Each row is a point on a tangle of strands that fork, close into loops and nearly touch. The rows are in no order.
Points whose rows are less than 90.6 apart are linked; no others are. Some points are linked to none.
(895): [ 27 -14  -6 -39 -32  36 -21   0 -12   9  -9  -4 -10   9  34 -28  15 -30
   4  11 -38]
(1416): [  1  32  14   6  45  22  66  21   3  10  74 -11  -5   0 -18  19 -16 -25
   0 -47  33]
(1132): [-18  14   5 -10 -29 -33  46 -26   8 -23  18  36  17   7 -38  42 -43   6
  13 -28  20]
(1881): [ 16 -35 -12  -3   5  13  15  12   8 -22  20 -47  18 -10 -13 -31  -5  27
  11 -16  46]
(1975): [-27  45  30  -2  66  13  -7  19  31 -10  53  -5   9   8 -19   9  20  18
   2 -46   2]
(2093): [-19 -18 -31   0  16 -25  20 -13 -43  44  -1 -18 -24  -9  29  11 -44  19
  22   5  -2]
(693): [-27   6   6   0   8  -4 -20  14  16 -39  21 -13 -10   3 -70  10   3  41
 -39 -20  20]
(536): [ 18  11  -1   8 -39  30  11 -31   6 -38  37 -25  16  28  21  31  32 -24
  18  45 -38]
(1719): [ 18   4  -1 -25   0 -35  36   7   3   9 -40  -4 -11  -4   1 -35  -9  44
  37  -6  -8]
(1285): [ 25  -1 -12 -23 -38  21 -23  14   5  -1   1  33  25 -18   0 -24  51 -37
 -54   7 -55]
(2051): [ 34  13  -1  23 -29  19   1 -31 -20 -59  20 -27   5 -17  22  15  33 -35
   7  40 -12]
(585): [ -4  -3  -1  33  27 -42 -36  13 -32 -38 -42  -1 -29   0  25  -7 -13  22
 -18 -19  -1]
(1001): [-27  -1   7   5  49   2 -32   9 -14 -34  54 -39  45   8  -6  20  -4 -12
  -7 -51  31]
(2386): [ -5  -6  10 -37  22 -11  23  14  -1  23 -48  11 -32   0  34   5   0  36
  26   6  -9]
(1804): [-30  55  24   2  -1 -29  19  -6   0  -1 -37  13   5  23 -10 -16 -18  24
 -12 -38  11]
(477): [-38 -21 -43 -22  22 -41  -4  21 -55   6 -31  33   1  -9  38  -3  -5  26
 -17 -16 -13]
(714): [-11   9   0  -8 -23 -45  -6 -24 -29 -31   6  44  56  38 -15   7  -6  -6
  33 -41  56]
(180): [  7  18  15  23   0  31 -19 -15  10 -52  28 -36   2 -12  15  29  29 -25
 -11   5  12]
(1245): [  9 -44 -26 -53 -20   1  -3   2 -17  26 -17  38 -40  11 -10 -25 -33   7
 -26  -8  -4]
(1482): [ -1   4  18  -5 -14  39  24 -46  34 -31   1   2   1 -20  10 -33  40  26
  34  14  -9]
(668): [ 27 -26  -8  -1  -1  -9 -37  68  -4 -18 -26  32 -19  13   2 -24 -36  13
   2   2 -26]
(518): [ -6  10  13  -7  43  -7  -3   9  14 -37  29  12  45   0   2 -18   1  32
   4 -31  48]
(389): [ -2 -35 -16  -6 -20  12  48 -31  13  37 -13  -8 -17 -34  37  -1  23  -5
 -34  19  14]
(278): [  3  -9  -8  24  15 -28   9  10  14 -19   1  15  45  24  11  -8   1  11
  10 -39  51]
(1263): [ 36  46 -19   3  21 -13   5   4  38  18  66  17  25   3  34  26 -11  -6
 -41  -3  42]
(183): [ 26 -23  -8 -42  -9  36 -30  11 -35  39  -4  37  -4  -2  20 -14  37 -18
   2  18 -71]
(787): [ 22  34 -16  -2 -27  18  12  -3  48 -15  11  -5 -34 -13  17 -22  -2  34
  -8   5 -25]
(444): [ 14  18  -8   1  -3 -49  16 -46 -22 -15  -8 -17  30 -27 -18  -1  -5 -20
  13  -1  19]
(710): [  0  29 -14  46   8 -32 -10  24  15  27   1  -6  15   2   1 -10 -43   4
   6  -2 -18]
(110): [-30   0 -30 -44  39  -9 -10  31 -32  21 -47  15 -20   2  38   8   0  28
   0  -3 -14]
(910): [ -4  35  -4  16  12 -19 -23  17 -12  28  -6 -58  13  28 -44 -23  -1  22
  -1  -4  21]
(2346): [ -4   3  -3  -1   2 -17 -32  24   9  20 -39 -25  21   8 -13 -17  51 -12
 -52  14   3]
(1334): [ 31  -8 -22 -24 -18 -13  -8 -45 -24  14 -20  12 -33 -18 -10 -24  22 -18
 -36  -2  -3]
(294): [-12  11  -2  -3  19  -4  -2  31 -28  15 -19   4 -50 -10  15  49 -26  16
 -24  32  -5]
(2313): [-37 -22   1  -8   0  33  -3 -34  50 -19  28  -7 -13 -12  14   8 -13   1
 -16 -37 -14]
(1033): [ 15  -4  -3 -43 -32  32  -3   5   1  18 -28  22 -48  19  -6 -40  -6  11
 -35   4   2]
(1206): [ 13 -33 -48 -27  11   0  33  16 -37  46 -11  32  -6 -39  41  -8 -12 -10
 -10  22  -7]
(920): [ 25 -17 -20 -13  14 -39 -12   1 -50  26 -25   8  10 -27 -10 -29   0  -6
  20  21 -25]
(82): [ 30   2 -13 -26 -27   6  15 -11  22  44  -7  34 -15  -3 -14  -6 -25 -24
   2  20 -21]
(1108): [ 26  13  25 -29 -23   5 -22  -8   9 -28 -37   0 -39  28  19  32  25 -10
  -3  -4  -8]
(305): [ 34   3  10  39  16   5 -44  31  20 -34 -12  23   2  31   5 -13  20   2
  22  -1  17]
(1028): [ 30 -11  -5  18 -37  32  10  22 -36  -6   8  34  -3  44   4 -14  36 -18
 -15  57 -56]
(1600): [-22  28 -33  29   8 -24  -2 -49  -8  -3  32 -45   6 -28  11 -16 -32  -6
 -27 -38   4]
(2125): [ 27 -13 -33  10  -5 -23  28 -18 -32  40  -5  31 -12 -41  24   7 -30 -46
 -25  25   3]
(2035): [  3  -4  -2  -5 -21  33  10 -49  22  24  12 -47 -25  -4 -11  -6  36  10
 -10  19  13]
(1831): [  9  35  -8 -23  -1 -40 -37 -14  22  26 -14  22  31  41 -21  25   2 -40
  -5 -15  -1]
(717): [-57  -6  34 -42  10  23  29 -20   1  18 -22 -12 -28   7  -4  -6 -33  21
  -7 -33  -1]
(1688): [ 17  -1  28  18  24 -18 -23  11 -23 -37 -44 -13 -12  -5  50  14 -12 -24
   7 -12   3]
(605): [-11 -30 -27 -60   5  21 -23 -25 -30  19 -10  61 -32 -17  31  23  10 -30
 -23  12 -36]
(1272): [-27  -9  -1   0   1  -3  -3 -36  18  39  -4 -40 -20   7 -25   7  13  17
 -20  -5   7]
(519): [-49 -18  18  27  21 -33 -23  30   2 -23 -24  11  42  -5   2   6 -17  -1
   5 -10 -15]
(1596): [-43  44  10  -6 -23 -19   1  23 -29   8  17 -62  64  20   4   9 -10 -10
 -11 -54  14]
(113): [-21  18  21  33 -12  60 -14 -23  29 -11   9  29  -4  27  20 -26  28   1
  15  26 -36]
(2212): [ 34   9  -5   6   1 -30 -10  -9 -25 -46 -25 -10 -27 -45  -8 -19  10  20
   9  26 -11]
(1780): [ 12  -6   3  44 -25  31  34   1  44  15  11  -5 -28  11  36  27  21  -2
 -20  11  11]
(228): [ 26  11  40  -5   8  28 -10  23 -17 -33 -39   2 -20   7  49  -7 -18 -14
  30   5 -10]
(804): [  3  -2 -16   1  17 -18 -41  -3  41 -23  -7  13  47  -5  24 -19  37 -18
  -5 -24  -3]
(1491): [ 47  12 -15  34 -34  40  10  -6 -36  -4  15  40 -16  36  32 -34   5 -35
  -7  30 -49]
(454): [-15  46  38  -6  32  -6   9  -7 -18 -19 -18 -41 -33 -36  10  14 -29  12
  19  -7 -34]
(1454): [-35   4  -5  34  59  -3  21  -3  -7 -10  74 -34 -26  -2 -35  -6  18 -12
   9 -61   4]
(581): [ 51   9   5  26 -23  -3 -18  41   2 -34  -2  -3 -14   8  -6  33  16 -16
   0  45 -12]
(618): [-45  17  17  13   8 -23  -2 -10  -8 -19 -17 -19 -31  -3 -50  11   7  42
 -48 -11   4]
(1667): [ 17   3  -2   6 -29  17  15   4  15  27  -8   1 -29   3  48  29  28 -14
 -20  37 -29]
(1708): [  7  13  18 -14  19   2   0 -28  35  -6 -10 -16  10  16   5   1  15   9
  33 -31  23]
(1196): [-23   2  -7  -8   2  24 -13 -41  51  18  27   3   7   2  11 -12 -36 -17
  17 -27  -9]
(1474): [-39  51  -1  -9 -23 -40  20  -5  14  22  11 -31  59   2   6  35 -13 -12
  -5 -34 -11]
(1834): [  6  28 -29 -14 -31 -51  -8  17 -19  22 -22  -8  35  31   7 -23 -11  -9
 -22 -47  -3]
(1966): [ 14 -35   2   6 -26  20  51 -22  18 -10  -4  10   2 -39  47   1  22 -19
   5  27   0]
(336): [ 36 -25 -15  10 -13 -34  -3  13  10 -39  -7  20 -52  -9 -12  18 -25  34
  18   8  -8]
(1514): [-22  26  -4 -24 -11 -44   6  27  21  20 -22 -21  -6 -16 -25  25  -7  36
 -23  24 -42]
(688): [-17  -7   3   4  23 -11  10  12  -9  27  77 -22  48  28 -45  47   9  -3
  -2 -18  55]
(393): [ 25 -14 -12 -12   4  11   0  10  10  40 -14   8  55  33   3 -42  -4 -35
  14 -15  40]
(1836): [ -1  33   3   7  17 -11  -6   5 -55  12 -33 -20 -10   0  -4 -61 -45   3
   1   2  10]
(1153): [ 15  18  -8 -30 -34  35 -13  -6  15 -25   1   7  45 -24   0 -28  48 -41
 -37  30 -13]
(1493): [ -9 -51   2  14   0  22  42 -22  -2  19  10 -12 -34  -6  -6  -9 -36  21
   6 -14  28]
(366): [  6 -40 -53  11 -16 -60 -19 -13   6  15  -3  24 -23  15  -9 -23 -10  36
  -3 -31 -15]
(299): [-28  36  11   1   6 -39 -16 -10   2  19 -34  11  -6  43  -7 -20 -23  34
  36 -37 -20]
(2328): [ 56 -20 -10 -20   5 -25 -32  21 -23  25 -22  24   7 -14 -17 -27  27   6
  34   0 -59]
(602): [ 19 -30 -11  41   4  -1 -36 -40   0   4  15  14 -22  10  -3  21 -24 -32
  30  16   9]
(179): [  9 -27 -19 -58 -15   0 -20 -26 -11  24 -16  49 -46  -6   1  28  45  -4
 -17  20 -44]
(433): [ -5 -30  14 -10  -6  13 -24  22   2  23 -35  51  -3   8   0  22  24 -31
 -20  36 -16]
(811): [ 15   6 -20  -4 -12 -22  26 -21  34  28  16   5  30  31   6  27 -27 -15
  16 -29  30]
(1548): [-40  37  47   5  48  14  -3   4  29 -31  -5  -4  -7  13 -21  -3  15  25
  -3 -60   9]
(544): [ 16 -13  -5  36  -6   0  28  18  47  29  -3 -23   3  16  25  32  18   4
 -34 -14  40]
(652): [ 19  -7  21 -17 -28  40  -7  32  -5 -32 -38  43 -23  40  13 -41  45  12
 -17   8 -18]
(561): [-13   1  40  14   8  26  11  27  24  21 -10   1  -9  22 -18  28 -35  -9
  12  -1   7]
(2227): [-24 -10  10   3   8 -30 -15  17 -35 -27 -30  26  44  -4 -17 -32 -38  -7
  28   3  -2]
(102): [-12 -31 -30 -10   5 -35  24  -5 -63  34 -14   8  11   0  37 -22 -43  13
  52  -9  -2]
(1555): [ 25 -35   7 -16   4 -19 -22  -3 -38 -33 -47  42  -6  22 -17 -28  -2 -15
  -1 -28  25]
(871): [ -9 -23  -7  -9 -16  -6   3  19 -20 -35  37   1  35  24 -47  -3 -56  18
  17 -30  53]
(745): [ -2 -14   4 -36  -7  13  -6  12  31 -18   7  10  32  14 -37   9 -18 -13
  -3  -4  31]
(1589): [ -6 -38  13  32   0  -8   0 -26   9  19 -26   9 -14   7 -10  40  44 -14
 -23  23  35]
(2302): [ 36 -11  -4 -13  -1 -21 -13 -54 -23   2 -38  34 -21  14 -24 -29  30 -16
  -5 -25  27]
(1924): [ 51  26  -6  -5 -29  25 -16  15  16  -7  -2  11 -20  44 -27 -19  49  14
 -16  19  20]
(1646): [-12  50   1  20   6 -21  34   6  21  18  23 -16  36 -12 -11  17 -38 -10
  -2 -14  -5]
(345): [  0 -17 -20  -6   0  20 -27   5   7  -1 -11  27 -25 -13  69 -48  19  15
  14   2 -68]
(1016): [ 30  56 -32   8  -2  -5  11  -4  46  -4  29   5  17 -25  27  -1 -11 -18
 -39  -7  14]
(1949): [ 13 -26   6   8 -10 -24  30  32  15 -38  10  -3 -12  -5 -41  34 -36  33
  15  -6  14]
(930): [ 29 -13  11  34 -14  30  18   5 -29   1 -10  40 -29 -16  -2 -11   3 -15
  -1  66   8]
(2050): [  9 -14 -27   1  17   9   1  -5  36  33  32  -3  61   9  21 -41 -12 -17
  29 -18  30]
(1574): [-18  11   6   6  35 -10  31 -13  -2   5  66 -48  -9  21 -17  29  -6  -4
  43 -74   2]
(783): [ 25 -31 -42   5 -15 -34 -17 -24  35 -26  18   1 -30   1 -20  -1  -2  47
  11 -13   3]
(659): [  7  14  35 -14   0  62 -14  33   5  -8 -22 -15  -4  19  20 -38 -25 -21
  13   0   6]
(377): [ -4 -31  34  36  16  20  12 -35   0 -45   9  -8 -38 -23  20  43  -8 -17
  17 -22  10]
(1036): [-47   2   6 -10 -30 -19  30  -7  -1 -27  46  45  58  11 -39  31 -27  12
  14 -35  37]
(1682): [-24  -5  10  13  10 -28  -4 -42  -2 -27 -31  16 -34 -18 -33  -7  22  34
 -19   1  13]
(1992): [ 28   8 -12 -15 -15   4 -17  12   6   9 -12 -53 -11  -4  -2 -34  25  18
   8  27 -18]
(1927): [-22 -19  12  11   2  11   9  16  24 -20 -11  36 -37 -27  33  16 -21  22
 -11  17 -29]
(1106): [  0  -9 -23 -37 -28 -63   8 -15 -22  24 -23  34   0  14   0  26 -20  -1
   4 -21 -31]
(65): [  9 -13  13 -28 -30  35 -11 -26  38 -13  -2  13 -26  36   1  19  23  -3
  10   2   0]
(1978): [ 27  26  -5  -1  23   2  45  19  26  18  73 -14  27   7  12  31 -24   4
  -9 -26  50]
(2288): [  8 -15  31   5  -1  34  29   9  25 -22  44 -15 -10 -13 -28  66 -13 -33
  13  -6  11]
(565): [ 26  -2 -29 -17 -18 -31  -8 -28  27  33  -1  33  26  37   9  16  -8 -42
 -10 -44  13]
(1539): [-42   8  14 -11 -14 -26  22  28  33  43  -4 -26  16  18 -33  45 -21  20
  -1  -4 -30]
(2362): [ 22  29 -47   6 -22   7 -31   3  54  25  37   9   7  -2  11  -5  -6 -21
 -40   8 -17]
(1835): [ 25  -7 -22  37 -10   4  10 -23  -9  32   8  27 -13 -45  -6 -16  -9 -28
  -8  61  -3]
(994): [ 52  -1 -26 -19 -31  13 -13  -2  -6  -3  13   6 -28 -15 -13 -48 -21   7
  36  33 -38]
(343): [ -2 -24  -8  10  -7  22 -19  11 -16 -11  10 -26 -11 -40  24  -3  -2  -3
   6  59 -37]
(260): [-37  20  52   8  53  19   4  26 -44 -10 -24 -25 -40 -13   5  10 -32  13
   5 -16  -9]
(680): [-31  -7 -20   1 -38 -27  48 -36 -12  27   7 -16  37   2   2 -19  -6  12
  -7 -33  32]
(2280): [-29 -11  27  25 -17  54  10  31  -4   5   7 -11 -16  13  14  15  32  14
 -12  69 -42]
(997): [-15  40  18  45  39 -10 -23  27  -8 -10  -1 -40  35  -9 -35 -19   3   4
  -3   8  11]
(1087): [ 26 -19 -11 -17 -25   8  16 -14  31  14  11   9  11   3 -13  20 -24 -31
   6   9  22]
(1887): [-23   0 -12  41 -50 -50  28  25 -45 -20   5  21  20  -4   1  10 -47  15
 -10 -24  21]
(249): [ -7 -12 -24 -17  10   2  21 -47  20  17  51 -13  31  -1 -40 -16   5  22
  12  -6  44]
(2087): [-52  -7  28 -23   9 -10  10  -6  15  -6 -20 -13  -4  17   6  19 -28  20
  16 -50 -16]
(908): [-19   7  22  14  -4  44  -2 -31  11  35 -21  19  -5  -1  19 -32  37 -18
  -3  30 -11]
(1232): [ 40 -33 -28  -8  10  -6 -24  17 -17  27 -16  19 -28  -8  37 -36  20  27
  42   4 -53]
(116): [ 42  20  12 -23 -24  -6  18  -2   6 -21 -36  18 -24  -6  15  18  18 -22
 -27   1   4]
(1615): [ 17 -25 -35 -31  -1  32  10  22 -36  31  -5  40  -9 -32  47  -8  44  -5
 -13  30 -39]
(1052): [-21 -25  -3  12  14 -10 -26 -20  -9   0  -8 -31   0 -34  19   6   4 -14
  -8  19 -13]
(1689): [-42   2  22  -3  36   0  12  -9  20 -44  10  -8  27  -9 -15 -23  22  36
 -15 -53  30]
(1458): [-60   6   6   3 -37 -26   0  18 -61  23  -9   5  58  -8 -22  -8 -30 -17
 -14  16   3]
(1701): [ 16 -39 -19 -14 -15  -8   5  19 -19  -6   7 -34 -24 -37 -15   5 -19  22
  10  52 -15]
(2026): [-18   3  -7  31   9  -1  21   7 -10  -4  44   5  28   0 -46 -23 -44  16
  17 -20  33]
(790): [ 27 -22  11 -15   2  22 -25  17   1 -10 -34  28  26  28   0 -33  10 -39
  -1 -17  30]
(372): [ -4   5   5  -3  30 -42 -17   8 -74  10 -47  35  25 -11   5 -26 -17 -21
  34   7 -14]
(1894): [-37  -7 -27  12 -28 -41  30 -25  -9  57  -7 -29  13   8  35   4 -10   4
 -29 -36   7]
(1729): [ 35   9 -26 -22  -6 -44 -14 -27 -11 -43  -3 -33  13 -40 -30 -21   3   8
  21   8  -8]
(736): [-38  25 -14 -17  22 -35  12  42 -26  32 -25  -2 -21 -16  -3  39 -17  45
 -21  35 -21]
(567): [-59 -25   0  12  22 -39   3  25 -57   2 -16 -34   8 -12  23  44  -5  18
 -14   0   0]
(2374): [-15  15  14  -4   3  53  11 -39  43 -43  63   9  10 -25   0  -5  25  16
  26  -1 -18]
(219): [ -1  -1 -37 -28  25   6   9   6 -50  -4  -9  11 -62 -24  14  51 -19  21
   6  41  10]
(1415): [-11 -19  25  -5   2  -2  47 -15  20 -19  25  13   2  -4 -30  60 -38 -19
  16 -33  17]
(1473): [-10 -24  -6 -21   8   0  -2  43 -38  34 -27  13   4  -9 -22   0 -22 -10
 -17  52  -1]
(899): [  3  26  -1 -14   5 -51 -41  -2   3   6 -31  25  17  21 -22  -6 -22  -9
  27 -12 -36]
(2217): [-33 -12  18  27  26  -7 -39   4  27 -34 -31  34  32  -5  23  -3   4 -29
 -20 -21  -2]
(124): [ -5 -45   6  19   4  33  22  21   1   5  12 -37  -5 -22   2 -28 -24  14
   0  -2  20]
(1532): [ 10  24  14 -26  -1  49 -41 -12  42 -24  30  20 -19  55  -8  11  13  14
   7 -12  23]
(2199): [ 10  35  10  19  24  45 -34  31  25  19  34 -35  39  13 -10 -24  35   1
  12  29  15]
(1413): [-40  -3 -11   3 -36 -34  63 -14 -21  -7  25 -34  27 -30 -13   5 -19  26
  -4 -36   9]
(189): [-33 -53   4   4   5  32  36  39   5  -3   2  10 -39 -30  26  16 -22  41
 -19  13  -3]
(513): [  0  30  34 -18  47  43 -30  20  20   1  24 -21  42  23 -20 -19  15   0
  31  -3  33]
(1157): [ 17  16 -18  -4  13 -32 -39   4  22  -8 -18  19  31   0 -20 -37  15  -1
  17 -11 -18]
(891): [  4 -11   6   7  15  18 -11  11  19   5  64 -38  11   9 -49  60   0 -21
  -1   7  29]
(1159): [  2 -38  30   6 -19  41  34 -22 -16 -18 -24   2  10 -19  34 -10  49 -29
   5  42  17]
(140): [-12  10   3 -19  22 -15  22 -23 -14  11  74  -8  37  13 -34  13   2  23
   8 -31  58]
(1570): [-22  21  15   4  40  12 -15  15 -62  -7 -29 -22 -33 -28  22 -18 -33   6
 -16  17   3]
(156): [ 24   8  -2 -17   4 -19   9  15 -30  28 -39  -9   5  -4 -11 -52 -20   9
  26  14  -4]
(382): [  6   0  19  11   7 -17   0  -7   0 -29 -35  32 -27 -29 -20 -25  16  34
  19  31 -13]
(744): [-14 -18  -3  21   2 -14   5 -13 -12   5  -2  13 -14   5 -32 -18 -43  18
  19  -5  13]
(1557): [-26 -18 -14 -14 -30 -23  -6  25 -51  28 -14  11  29  13 -53 -15 -35 -10
 -27  22  12]
(105): [ 46   9  -9   2 -24  35 -32 -22 -14  -7   6 -10  -9  18  30 -23  19 -45
  12   8  -7]
(2006): [-27 -23  32  -9   5   5   9  37  11  38 -18 -37  -8  19 -15  58 -10   7
   1  12  -4]
(1126): [-12  27   2  35 -14 -47  28 -11 -22 -32  16  33  51  17  12  17  -2   4
   5 -50  62]
(1044): [-34  -2  14  21  44  26  16 -21   1 -33  38 -31  -9 -26 -27 -23  29  13
 -10 -44  26]
(1922): [-20  25  27   9  63  26 -31  14  28  28  55 -16  29  34 -10  20  12  -7
  16 -31  22]
(1856): [ 30 -30 -20  -8 -33  17  23 -16  20  -4  -3  30  18 -34  52 -27  32 -38
 -15   0 -19]
(1101): [-18 -12 -46 -62  21  -6   1 -37 -39  44 -14  43 -37 -13  11  19 -14   2
   4  11 -15]
(496): [-29 -48  25  28  26  17  37  49 -15   5   0 -31 -10 -20  16  18 -26   9
 -13 -11  10]
(978): [ 23 -17 -14 -15 -39   6  -8 -29  -8  -2  -7  53 -47  -5 -10   1  35  -8
 -41  26 -23]
(661): [ 23 -19   3   9 -10 -21 -34  16   3 -45 -25  33  -6  -8  41  35  42 -22
  -4  11 -52]
(271): [-23   2 -40 -42  36  -6  23 -24 -49  26  -4 -13 -37 -27  32  32 -26  16
  22  19   1]
(1696): [ 17  36  22  19  16  39 -23  -4  37  -2  36  20 -32  39 -29  14 -10  16
  22  -5  24]
(2252): [  5 -16 -22  17   3 -30  -9  55   5  13 -19  10   2 -11  23 -25 -27  19
  -4   5 -30]
(2284): [ -4  -6   2  -1   1 -48  11 -28 -33  13 -21 -44   7 -21  -6  29  -1  -5
   6  16   3]
(1382): [-23  -1  29 -10   7  32   8  14  43   1  17  33  20  15 -61   9 -28   1
  17   1  19]
(1399): [ 11  45  17  -9  -3 -22  18  -9  -3  -1 -43  14  -3  -3  -4   2 -18 -20
 -27  -8  18]
(1796): [ 21  53  -3 -18   3  -4  23   2  41 -28  19 -26  -9 -27  -2  -9 -29  35
   5 -21 -15]
(59): [  6 -17   8  27  -7 -15 -35 -20  23 -27 -19  12 -14  12   0  49  60 -22
 -25  14  10]
(148): [ -3  12  -6 -37   9  -3  -4 -34 -18  43 -26  22 -19  -8  15 -10 -30 -26
   0  12 -19]
(318): [ 15  -4   2  37  13  20 -41 -35  23  18  26   7 -24  42 -24  20  -2  -9
  24   0  32]
(850): [-10  35  37  17  15  55 -10 -25  -9   7  17  -7 -25   3 -33   2 -37 -35
  -9   0  18]
(397): [ 22  -1 -33  -8 -33   7 -32  -1  27  29  12  24  -3 -10   6  -4  23 -34
 -39  19 -55]
(617): [-11  21  32  18 -10  52   9  23  21   5   7 -28  -2 -12 -13  -3  23   8
   1  40 -20]
(683): [-47 -41  -6   2   2  -5  15  -7 -10  56 -23 -29  -6  16  11  -5   3  16
 -32 -11  20]
(1641): [-15  -5  -9 -12  -1 -63  18   7 -63  -5 -50   8   0  -2  44  -4   0  22
  -9 -33   6]
(435): [-26 -11  39  38  13  48  28 -22   6   4 -17   6   5 -35  18 -18  34  -8
  -2  26  14]
(2309): [  3  12  21  21  53  10  11  -5  24  30  52 -31   3  30 -11  30   2  -3
  53 -47  18]
(2037): [  7 -12  20  -7  13 -22 -11  27  16  12 -41 -18  -1   0  21  20  11  16
  44  17 -31]
(221): [-31  11  26  -4  16 -15  44 -14  12 -11  22 -27   3  12  -4  24 -19  10
  42 -77 -10]
(956): [ 36 -14  12  20 -14   2   4  46  16 -31   8 -26  -3  -7 -35  36   1  13
  11  35  13]
(1433): [ 22 -15   5  -2   7 -39 -33  26  24   7 -38   9  14  -4  27  29  36 -18
  22  13 -52]
(2375): [ 17   5 -22  12 -28  32   4  -2  37  14  21  27 -21 -10  -6 -51 -15  27
  19  35 -29]
(1743): [-18 -30  18   2   0 -29   3 -14 -11 -31 -21  -1   6  12 -17  38  -6  -3
  -8 -26  35]
(1809): [-27 -32  11   6 -12 -29  56  19 -13 -27  10 -22  10 -16 -20  19 -29  40
  13 -31   4]
(90): [ -2  -2   6   7  13 -15 -37  28 -10  33 -42 -32   6  36 -23 -22  16   2
 -11   4  17]
(1517): [-31  11  11  32  33  -8 -13  -3 -12 -14  21 -37  50 -10 -21   6   2 -21
 -12 -19  29]
(1121): [ 31 -11  -3 -14 -11  26  -4   3  16 -31   9 -55   4 -10  -3 -34  26  28
  31   8  10]
(1488): [ 50  33 -16  43   4 -15 -33  13  12  22   5  -7 -14   2   1   4 -19 -22
  25  26 -19]
(1139): [  8 -12 -26   9 -26  34  -9 -27  30   1  25  20  18 -28  40 -34  -3 -39
  14  16 -37]
(1289): [  6 -13   7 -17  18  36 -15   4  23 -11  84 -33  11  -3 -36  21  37  20
   9  21  26]
(1279): [ 28  23 -14  31 -39   0   1   4  36  -8  12  11  -8  15  23  21  54  -3
 -10  42 -49]
(697): [-13  -8   1  27 -16  37   8  12 -44 -12   0  -1  -4  23  28 -20  42   3
 -11  73 -50]
(2311): [ 43  38   6   3 -23  48  12 -10  23   0  33  -4  -7  35   2   5  31   3
   3  26  30]
(85): [ -5 -21 -32  -8  -5   2  -6 -28  28  33   6   2  37 -18  25 -41 -23 -35
   2 -15 -13]
(2229): [-47  45  16  15 -31 -26  -7  20 -45  23  -9 -19  50  24  -9   1 -17 -17
  -9 -18  19]
(155): [ 34  17  -3  -9 -45  13  15  10  14 -35   9  -2  27  20  26   7  48 -16
   8  46 -69]
(1914): [ 35 -12  -8  17  17 -37 -53  36 -35 -23 -34  33 -40   1   5   6  -7   2
  -6   2 -29]
(265): [  4  58  21  -6  17  -7  21   1   2 -23  -8 -39  -7 -19  11 -11 -54  13
  21 -37 -15]
(473): [ 26   3 -29 -25 -21  15  17 -43  17  17  25 -24   1 -12 -31 -26  19   7
 -17  13  46]
(1609): [ -9   6   6   7   4  20 -38  10  14 -44  19 -35 -11  -6 -24   9  10  11
 -22   1   6]
(1683): [-18 -31   5 -42   0  -3 -16  29   2  15 -33  34   8  -6 -15   1  -5  -6
   3  29 -24]
(1882): [  2  39   6 -25 -11   4  -3  17  20  -8 -20 -13  33 -40 -25 -27  24 -13
 -26  38 -18]
(57): [-29   7  -2 -25  11  22  -4 -33  67 -20  53  -3  11 -20 -12  20  22  20
 -17 -19  -6]
(958): [-12  12  17  -7  -2  51 -24 -18 -25  19  -2 -32 -30  -3  -2 -16 -25 -33
 -24  17  10]
(861): [-25 -38  -6 -30 -28 -39  30  -1 -62 -17 -32   0  -9  16  12   1 -28  32
   0 -30  33]
(2323): [ 71  42 -13  31 -10  13 -32 -10   0  15  11  -9 -10  23  12 -17  35 -27
  29  19 -12]
(60): [ 27 -12  13   5 -13  -6 -22   4  31 -64 -13  34  21   6  23  30  62 -22
   3   1   3]
(1020): [ 34   5   1   5  -3  57  12   5   9  -9  64 -35   4  20 -13  -3  39  22
  14  29  42]
(195): [ 12 -11  10  24 -14  19  14  14 -23  14 -23  64 -24  -4  13  19  45 -15
 -26  66 -12]
(1173): [ -7  29   6  25  21  -2 -53  11 -11 -21  -9  -4  23  -7 -55 -35  15  -9
 -12  32  16]
(877): [-10 -42 -11 -43   0   1  27   3 -37   8 -31  16 -41   2  15  -2 -37  20
 -21  -5  27]
(1746): [-45  -8  16  39  29 -35  -9   4 -34 -22 -20 -32 -13 -11  23  23 -14  13
 -22 -29   0]
(2259): [ -5  13  -9   8   9 -14  -2 -10  14  32  14 -66  17  15 -27  19  26   9
 -21 -12  30]
(768): [-18 -15   8   0 -17  39 -32   0  41 -29  -8  39 -11  14  36 -38  13  11
  19   4 -54]
(892): [ 17 -26  14  47  16   4 -18 -52 -14 -31  -2  -1 -38  -6  17  13   5 -12
  34   0  20]
(187): [ 17  37   9  17 -17  26  10  49  25  10 -15 -18  27 -23   6 -26  27 -10
 -21  51 -18]
(1401): [ -7  37  38  10  29  58  37   1  12   3  36 -10 -16  -4 -21   6 -26 -31
  -5 -37  24]

A piece is two or more points that can be reached from each other along the links. Count, over all rows, the pieces, the separate loops (a circle has one, a figure eight two, a Y none), the forks (points with three links) and the tips (points with one).
pieces | 7
loops | 4
forks | 20
tips | 26

How many points has the smallest loop of links through each point below? Write none if it is on no loop.
(1206) | 21
(2311) | none
(113) | 36
(1574) | 8
(1539) | 14
(877) | none

A fork is a point with three links, a tip a point with one. Leave the first point through the second and follow the links. Name the first fork or tip that comes.
(1159); (435) | (920)
(1416); (1978) | (1491)
(294); (736) | (1087)
(1491); (1028) | (958)
(1473); (1683) | (710)
(85); (2050) | (1101)
(994); (2375) | (156)
(1667); (1279) | (1701)
(444); (1729) | (544)
